Points on a hilly landscape, in no order, each with its height.
A ball rolls from a point to the lowest of its 2 nearest points, and stops where none of them is lower. Distance is the straight distance between rows; heights are no part of it.
Z_647: [ -8  45   9   7   0   5  26  -2 -13  15 -45 -23  16 -11   8  -4 -37   1
   4  12]  height 79.8
Z_9: [-30  -5  24  -2   4  17  14   5 -23 -17  52  16  27  21  33 -11  24   8
  13  -3]  height 76.7
Z_317: [ -8 -22  -1   9   8  14 -27  -4  21   8  47  41 -37  22   3 -16  26  -9
   1   6]  height 53.0
Z_26: [  0 -15   2   4   8 -36  -2   4 -32 -18  28 -30   5 -21   7  34  48  17
  18  10]  height 17.2
Z_952: [ 20 -29 -34 -23 -14 -11  -6 -11  64   5 -55   9   4 -11 -25 -26 -61   4
 -43  -5]  height 49.2
Z_531: [  8  25   5   4  -2  37  12 -29   8  25 -11  32   8  23   3 -34 -31 -31
 -13  10]  height 39.9
Z_152: [ 30  34   6  38  19  13  -6  16 -27   1  47  10  30   2 -30   0  18 -38
 -30 -13]  height 18.9
Z_948: [-19  28  20  -2 -23  37  19  -4  -6   9 -60 -23 -12  14  33 -11 -38  28
  22   7]  height 56.3
Z_381: [ 29   3  19  17  -7   4 -16  21 -30  -4 -33 -38 -20  -5 -27  40  11  -6
   4   1]  height 33.9
Z_973: [ -2   3  26  -8 -15  52   1  -1 -50  -4  -7   0   7  46  31  -8  -3  -1
  23  -2]  height 47.2
Z_958: [  0  17  34  24  -2  22   6  -5  29  25 -37 -11 -22 -11   3  -8  -3  -1
  -7  20]  height 45.1
Z_778: [  0 -19 -14  -8   7 -29 -16   0 -33  -6  35  -6  -8  -1  -2  24  42   0
  17  -6]  height 14.2
Z_398: [ -7 -31 -75 -39  18 -31 -32  -8   9  -7  31  42  12   9  -9 -22 -40 -16
 -25 -25]  height 70.9
Z_981: [ -5 -15 -64 -31  26 -26 -35  -5 -32   0  57  39   4  10 -10  -8  -6 -33
  -7 -26]  height 72.7
Z_198: [ 18 -19 -23  -9  -2  -9 -24 -20  10  11  -4  22 -36   8 -15 -10  -4 -17
  10   2]  height 61.6
Z_657: [ -3  -1   7  -2 -19   9   6  17  29   3 -74 -29  -8 -17 -14  12 -45  13
 -15  -4]  height 60.6
Z_683: [ -9   4  14 -29 -34  52  12   3 -28 -11 -25  -4  11  42  22 -10 -28   9
  20 -17]  height 42.5
Z_313: [  5  10  43  29   3  24  -1  25 -17 -12  17 -17  12   6  -5  10  25   8
  -3  -1]  height 40.9
Z_932: [-15 -23  23 -15 -22  23  10  19  10 -19 -11  -6  -5  21  16  13   1  22
  13 -11]  height 51.9
Z_448: [ 12 -26 -23 -22  -8 -25  -6  -4  18  -6 -32  -5 -24 -17 -20  15  -8   0
   6  -7]  height 71.8
Z_788: [ 19  39  27  26  -2  41  -2  -3 -56  13 -42 -29  -6  15   7   9 -10 -13
   8  22]  height 27.7
Z_802: [ 12  -1  19   6 -10  16  -3  -9 -43   1 -24 -34 -21  12  16  22  24  15
  33  23]  height 43.6
Z_376: [ 10  34  -6   1  11  -9  14   2 -45  -3   1 -17  29 -12  -7  22  -5 -14
   5  -6]  height 76.8
Z_527: [ 24  18  44  37   7  34 -18  10 -64   2  19 -39  19  16  18  10  49   4
  12  30]  height 33.7
Z_641: [ 14  29  -7  17  18 -37  15   3 -34  -2  29  -8  23 -27  -9  22  25 -12
  -2  -2]  height 76.0
Z_836: [ 28  13   1  24  15 -26  -5   4 -24  -1  -3 -34  -6 -23 -20  37  29  -1
  -3  10]  height 43.2
Z_524: [-16 -31   7 -15 -23  20   3   7  60   0  -5  26  -9  17  -1 -25 -25   2
 -19 -13]  height 74.6
Z_807: [ 28  35  11  42   9   7   2   4   9  18 -15  -9   2 -22 -39  -1  -6 -35
 -34   3]  height 33.8
Z_108: [-21 -28 -32  -7  16 -26 -24   5 -17 -10  70  25  -5   2   6   2  28  -8
  14 -14]  height 73.7
Z_877: [ -7  -8 -57 -17  27 -32 -26 -11   6   5  54  51   6  -4 -13 -20 -15 -31
 -16 -14]  height 72.1
Z_822: [ -4  21 -15 -22  -3 -16  30 -48   5  24 -24  14 -18  -9  37 -27  -6  22
  34  24]  height 37.3
Z_309: [ 12   2 -14  -5  -5  -2   8  -9  54  15 -50   6   2 -22 -27 -20 -42 -13
 -38   5]  height 44.4
Z_654: [-37 -16 -34 -44  -6 -21  17 -12   8  -9  39  35   5   5  33 -19  -1  25
  24 -18]  height 42.8
Z_412: [ -7  19   6  -1 -20  17  14   2   5   9 -73 -28 -17  -5   5   2 -39  23
   9   4]  height 58.4
Z_955: [-27 -17  -7 -28  -9 -16  24 -10  20 -12  12  17  -1  -3  26  -5   2  28
  24  -5]  height 37.9
Z_476: [ -4 -35 -24 -23 -22  21 -16  -9  49   7   2  48 -18  34   7 -44 -27   1
 -11 -12]  height 78.3
Z_719: [ 23 -35 -86 -49   9 -29 -36 -23  -4  -5   0  37  10  17 -18 -26 -55 -19
 -31 -18]  height 69.3
Z_346: [-21  10  16  13   9  -9  16 -21  61  18  13  21 -17 -14  24 -32  24  10
  -2  22]  height 60.1
Z_454: [-22  25   8  -5   4  16  32 -12 -11   5  19  22  43   7  21 -19 -19 -10
   2  -2]  height 76.1
Z_181: [-33 -37 -31 -33  -7 -26   6   9  54 -17  26  31  12  -9   7 -16 -11  12
  -5 -23]  height 59.1
Z_581: [-13 -43   7  -5  -6  -4 -13  27  44 -18  22  13 -16   3  -8  12  17  13
  -1 -17]  height 61.5
Z_425: [ -6  40  36  48  21 -11  18  13   9   3   3 -42  13 -33   7  11  33  18
 -14  22]  height 54.6
Z_959: [  5 -11 -29 -29 -11 -20   5 -17 -12  -6 -17  11  -8  -2  -7   4 -17   1
  17 -10]  height 69.5
Z_627: [ 18  -9  34  37   5  14 -20   6 -23   3  23 -36  -7  10  23  13  66  14
   8  41]  height 42.0
Z_359: [-21 -14 -16 -10   6 -10 -10 -16   8   4  48  35 -17   4  22 -20  17   3
  14   3]  height 49.0
Z_866: [ -1  24 -25 -30  -9  -4  26 -41  -7  16 -30  18   3   4  24 -29 -36   8
  17   6]  height 39.3
Z_707: [ 33  31   3  34  18 -42   8  10   2   7   9 -30   6 -44 -34  31  24 -10
 -20  -1]  height 46.3
Z_801: [ 21  27  16  32  14   7  -3  25 -45 -17  47 -13  35   7 -23  20  28 -16
 -11 -15]  height 16.1
Z_639: [ -9  11  -5  -5   3 -12  18 -15  23   7   7  20  12  -9   1 -16  -8  -4
  -4   2]  height 69.6
Z_853: [ 21 -14  -9   6   7 -19 -22  19 -39 -16  33  -9  -3   2 -34  34  31 -17
  -3 -18]  height 11.5
Z_193: [-32 -25 -38 -35   5 -59   7   3  37 -23  31  24  17 -30   4   2   0  13
   8 -23]  height 55.0
Z_909: [-25 -15  12  -8  -5   2   7  -4  65   4   9  34 -16  -5  12 -28   1  10
  -4   2]  height 68.5
Z_163: [-20 -28  28  11  -3 -10  -3  30  58 -13  12  -7 -22 -15  -7   8  34  27
 -10  -4]  height 68.0
Z_135: [-36  28  36  24 -13  21  14  46  -1 -15 -39 -45  25 -14   1  16 -34  17
  -7 -16]  height 62.3
Z_609: [  6  -1  45  28   2  29  -8   8 -45  -6  20 -45  13  15  43  15  50  25
  20  36]  height 38.0
Z_599: [-28  31  -6 -14  12 -19  38 -19  -8   5  26  17  31 -17  27 -16  -1   4
  12   2]  height 73.3
Z_532: [ 12  -2 -28 -24  -2 -16   6  -5  -8  -2 -28 -11  18  -5 -17  17 -35 -13
 -13  -9]  height 66.9
Z_876: [ 10  20  33  49  13  -2   2  14 -13  -3   2 -54   9 -21  24  17  58  26
   0  43]  height 49.5
Z_239: [-15 -19 -34 -35   3 -15 -15   0 -29 -16  57  35   8  17   7  -4   1 -21
   7 -25]  height 73.2
Z_389: [-13  14  15  -2   3  25  14   6 -25  -8  36   9  42  19   9  -6  -1 -13
   3 -10]  height 78.2
Z_255: [ 27 -15  11   6  -7   7 -15  -6   1   8 -57 -17 -51  -1 -15  20   1   0
   9  13]  height 23.0
Z_478: [-19   5  10   3 -13   5  12  40  12 -19 -44 -35  25 -13 -15  23 -45  10
 -25 -18]  height 65.8
Z_328: [  4 -33 -25 -35 -25   5 -12 -13  30   1 -34  23 -19  17  -7 -16 -30  16
   2  -9]  height 76.6
Z_645: [ 22   3  10  19   7  -9 -14 -10 -26   5 -18 -32 -24 -11  -2  23  31  -2
  14  30]  height 39.4
Z_23: [-13  -5 -23 -14   8 -65  11  15  12 -27  11 -13  12 -47 -19  36  12  12
  -5 -19]  height 51.8
Z_735: [ 29  32  32  33  10  25 -12   5 -60   9 -11 -36  -2   8   3  11  26  -6
   9  24]  height 29.8
Z_714: [-19  -4  40  -4 -23  42   7  28  -3 -17 -35 -28  -2  27  17  15 -15  25
  18  -9]  height 56.4
Z_444: [-19  11  46  22 -16  31   5  38  -9 -13 -50 -46  -1   2   2  24 -22  25
   6  -5]  height 59.6
Z_94: [ 10   5  -4  10   6 -44   6  18   4 -10  -5 -28  12 -49 -33  36   8   0
 -16 -14]  height 49.3
Z_345: [ 10  -5 -33  -8  16 -28 -16 -21  -7  13  24  27 -24  -6  -5  -4   6 -20
   9   6]  height 64.3
Z_105: [-12  16  46  45   2   7   9  31  29  -4 -11 -43  -5 -28  -2  13  18  26
 -13   6]  height 59.3
Z_499: [ 10 -34 -67 -42  -5 -17 -18 -29  22   3 -10  41   7  15  -7 -34 -49   0
 -21 -14]  height 67.1
Z_772: [-24 -13  -1 -11  10   4   0   3 -39 -14  78  22  24  21  19  -1  31  -1
  16 -18]  height 75.2
Z_469: [ 19   2  30  32   3  17  -7  24 -14   0  -5 -32  -2  -5 -24  24  20  -7
  -5  -5]  height 37.4
Z_823: [ 12  -9  20  -5 -12  39  -7 -11 -51   3  -7 -12 -18  39  29  -1  17  12
  37  14]  height 47.1
Z_426: [ -1  22   7  10  13  24   5  -6  19   7  29  36  34  14  -7 -34 -22 -35
 -30  -6]  height 29.7
Z_966: [ -7 -44   8   3  -1  13 -31  23  23 -14  41  23 -26  21  -8   9  31  -4
  -1 -10]  height 57.0
Z_922: [ -2  48  13  16   7   0  23   4 -39   3 -22 -34  23 -23   2  16 -23   0
   0   3]  height 78.1
Z_124: [ 31  -6   0   0 -16  13 -11   8 -29  -4 -57 -32 -29   1 -15  33 -13  -2
  17   3]  height 29.5
Z_669: [ 15 -29 -39 -19  -5  -8 -19 -20  59  14 -26  33  -9  -4 -30 -33 -42 -15
 -31   2]  height 53.3
Z_631: [-27  -9  36  24  -6  -7  10  26  57  -4 -19 -24 -21 -31  -3  11  25  25
 -10   5]  height 64.2
Z_666: [-13  25  35  11  -8  49  23  -5   0  10 -31  -4   0  20  28 -13 -15   5
  13   8]  height 52.2
Z_604: [ 20   5  33  35   3  10  -8  -2  25  18 -32 -21 -40 -15 -20   8  13  -2
 -15  25]  height 40.0
Z_460: [ 14   5 -32 -45 -23   6  17 -28 -25   4 -39  12  16  23  15 -15 -45   8
  15  -8]  height 33.6
Z_618: [-18  26  -1  -1  16 -33  23   1 -19  -2  29   3  26 -18   9  10  17   1
  10   4]  height 75.1
Z_324: [ -9  -8  39   4  -7  41   3  21 -16 -15   7  -5  15  22  11   4  12   5
   8 -13]  height 45.9
Z_720: [-14  -6  -4 -16  -3 -23  16 -32   6   6  -2   5 -18   2  35 -11  20  29
  30  21]  height 31.2
Z_348: [-28 -11 -35 -31  11 -61  17   0  -1 -19  27   1  24 -35   2  25   9  17
  16 -17]  height 53.2
Z_507: [ 18 -23 -54 -17   9 -18 -32 -22  30  15  -1  39 -23  -1 -23 -26 -20 -25
 -13   2]  height 57.6
Z_752: [ -7  16  27  29  14  -7  17 -10  42  19  -7   1 -14 -22   1  -9  18   1
  -9  26]  height 51.7
Z_575: [ 10   0  21  28   3  -8 -11  -3 -29  12  -1 -56 -10  -8  32  24  55  20
  16  51]  height 45.4
Z_961: [  0  26  15  -4 -14  45  18 -25  -9  18 -28  19  -2  37  26 -36 -32  -8
  14   6]  height 46.6
Z_107: [-28 -31  -1  -8   9  -8 -12  13  -9 -18  78  18  -1  13  17   6  47   9
  12 -11]  height 74.3
Z_431: [-11 -28 -37 -36  -5 -20  -8 -11  37  -4   8  34   3   6  -2 -26 -28   2
  -7 -12]  height 63.8
Z_123: [ 40  25  11  46  23  13 -15  -2 -15  16  25  11  -2   4 -40  -5  20 -44
 -28   3]  height 22.9
Z_306: [ -1 -11   0 -10 -14   2   1  15  11  -5 -40 -15   6  -3 -19  19 -26   0
 -12 -13]  height 63.7
Z_987: [  7 -27 -23 -24 -14  20 -18 -26  32  13 -16  37 -40  29   3 -32 -15  11
  15  -3]  height 78.4
Z_915: [ -8  -2 -14 -42 -27  22  25  -5 -33 -13 -30   3  29  32  24  -3 -41  13
  18 -20]  height 38.1
Z_131: [ 11  26   5  20   4   2   9  -3  32  19 -41  -2   4 -26 -25 -13 -33 -26
 -35   7]  height 39.5
Z_158: [ 35  32  36  46   9  29 -10   4   6  17  -2  -4   3   5 -29 -14   9 -38
 -34   9]  height 28.5
Z_151: [  3 -28 -22 -32 -18 -18   5 -11  47   0 -39   8 -14 -12 -13  -2 -34  13
 -10  -6]  height 74.4
Z_897: [ 24   6  10  17   9  -7  -4  24 -59 -15  24 -26  22   0 -20  35  26  -8
   5 -15]  height 13.8
Z_133: [-34 -12 -45 -29  16 -26  -1 -15  11  -4  62  42  -1  -5  24 -29   4   3
  12 -12]  height 45.8
Z_120: [ 10  25   5  18  19  24  -3   5 -12   3  43  22  36  24 -25 -16  -1 -44
 -26  -9]  height 22.5
Z_222: [ 35 -18  17  23  -6   1 -30  -2  24  14 -28 -12 -59  -7 -32  16  26  -7
  -6  21]  height 32.7
Z_852: [  7   7  -2   4  12  -9  -3 -12  -4   7  18  17  -3  -4  -9  -3   9 -20
   0   5]  height 66.4

For each start below, name the point where the ball stops.
Z_163 | Z_720
Z_631 | Z_788
Z_107 | Z_645
Z_478 | Z_255
Z_476 | Z_255
Z_499 | Z_645
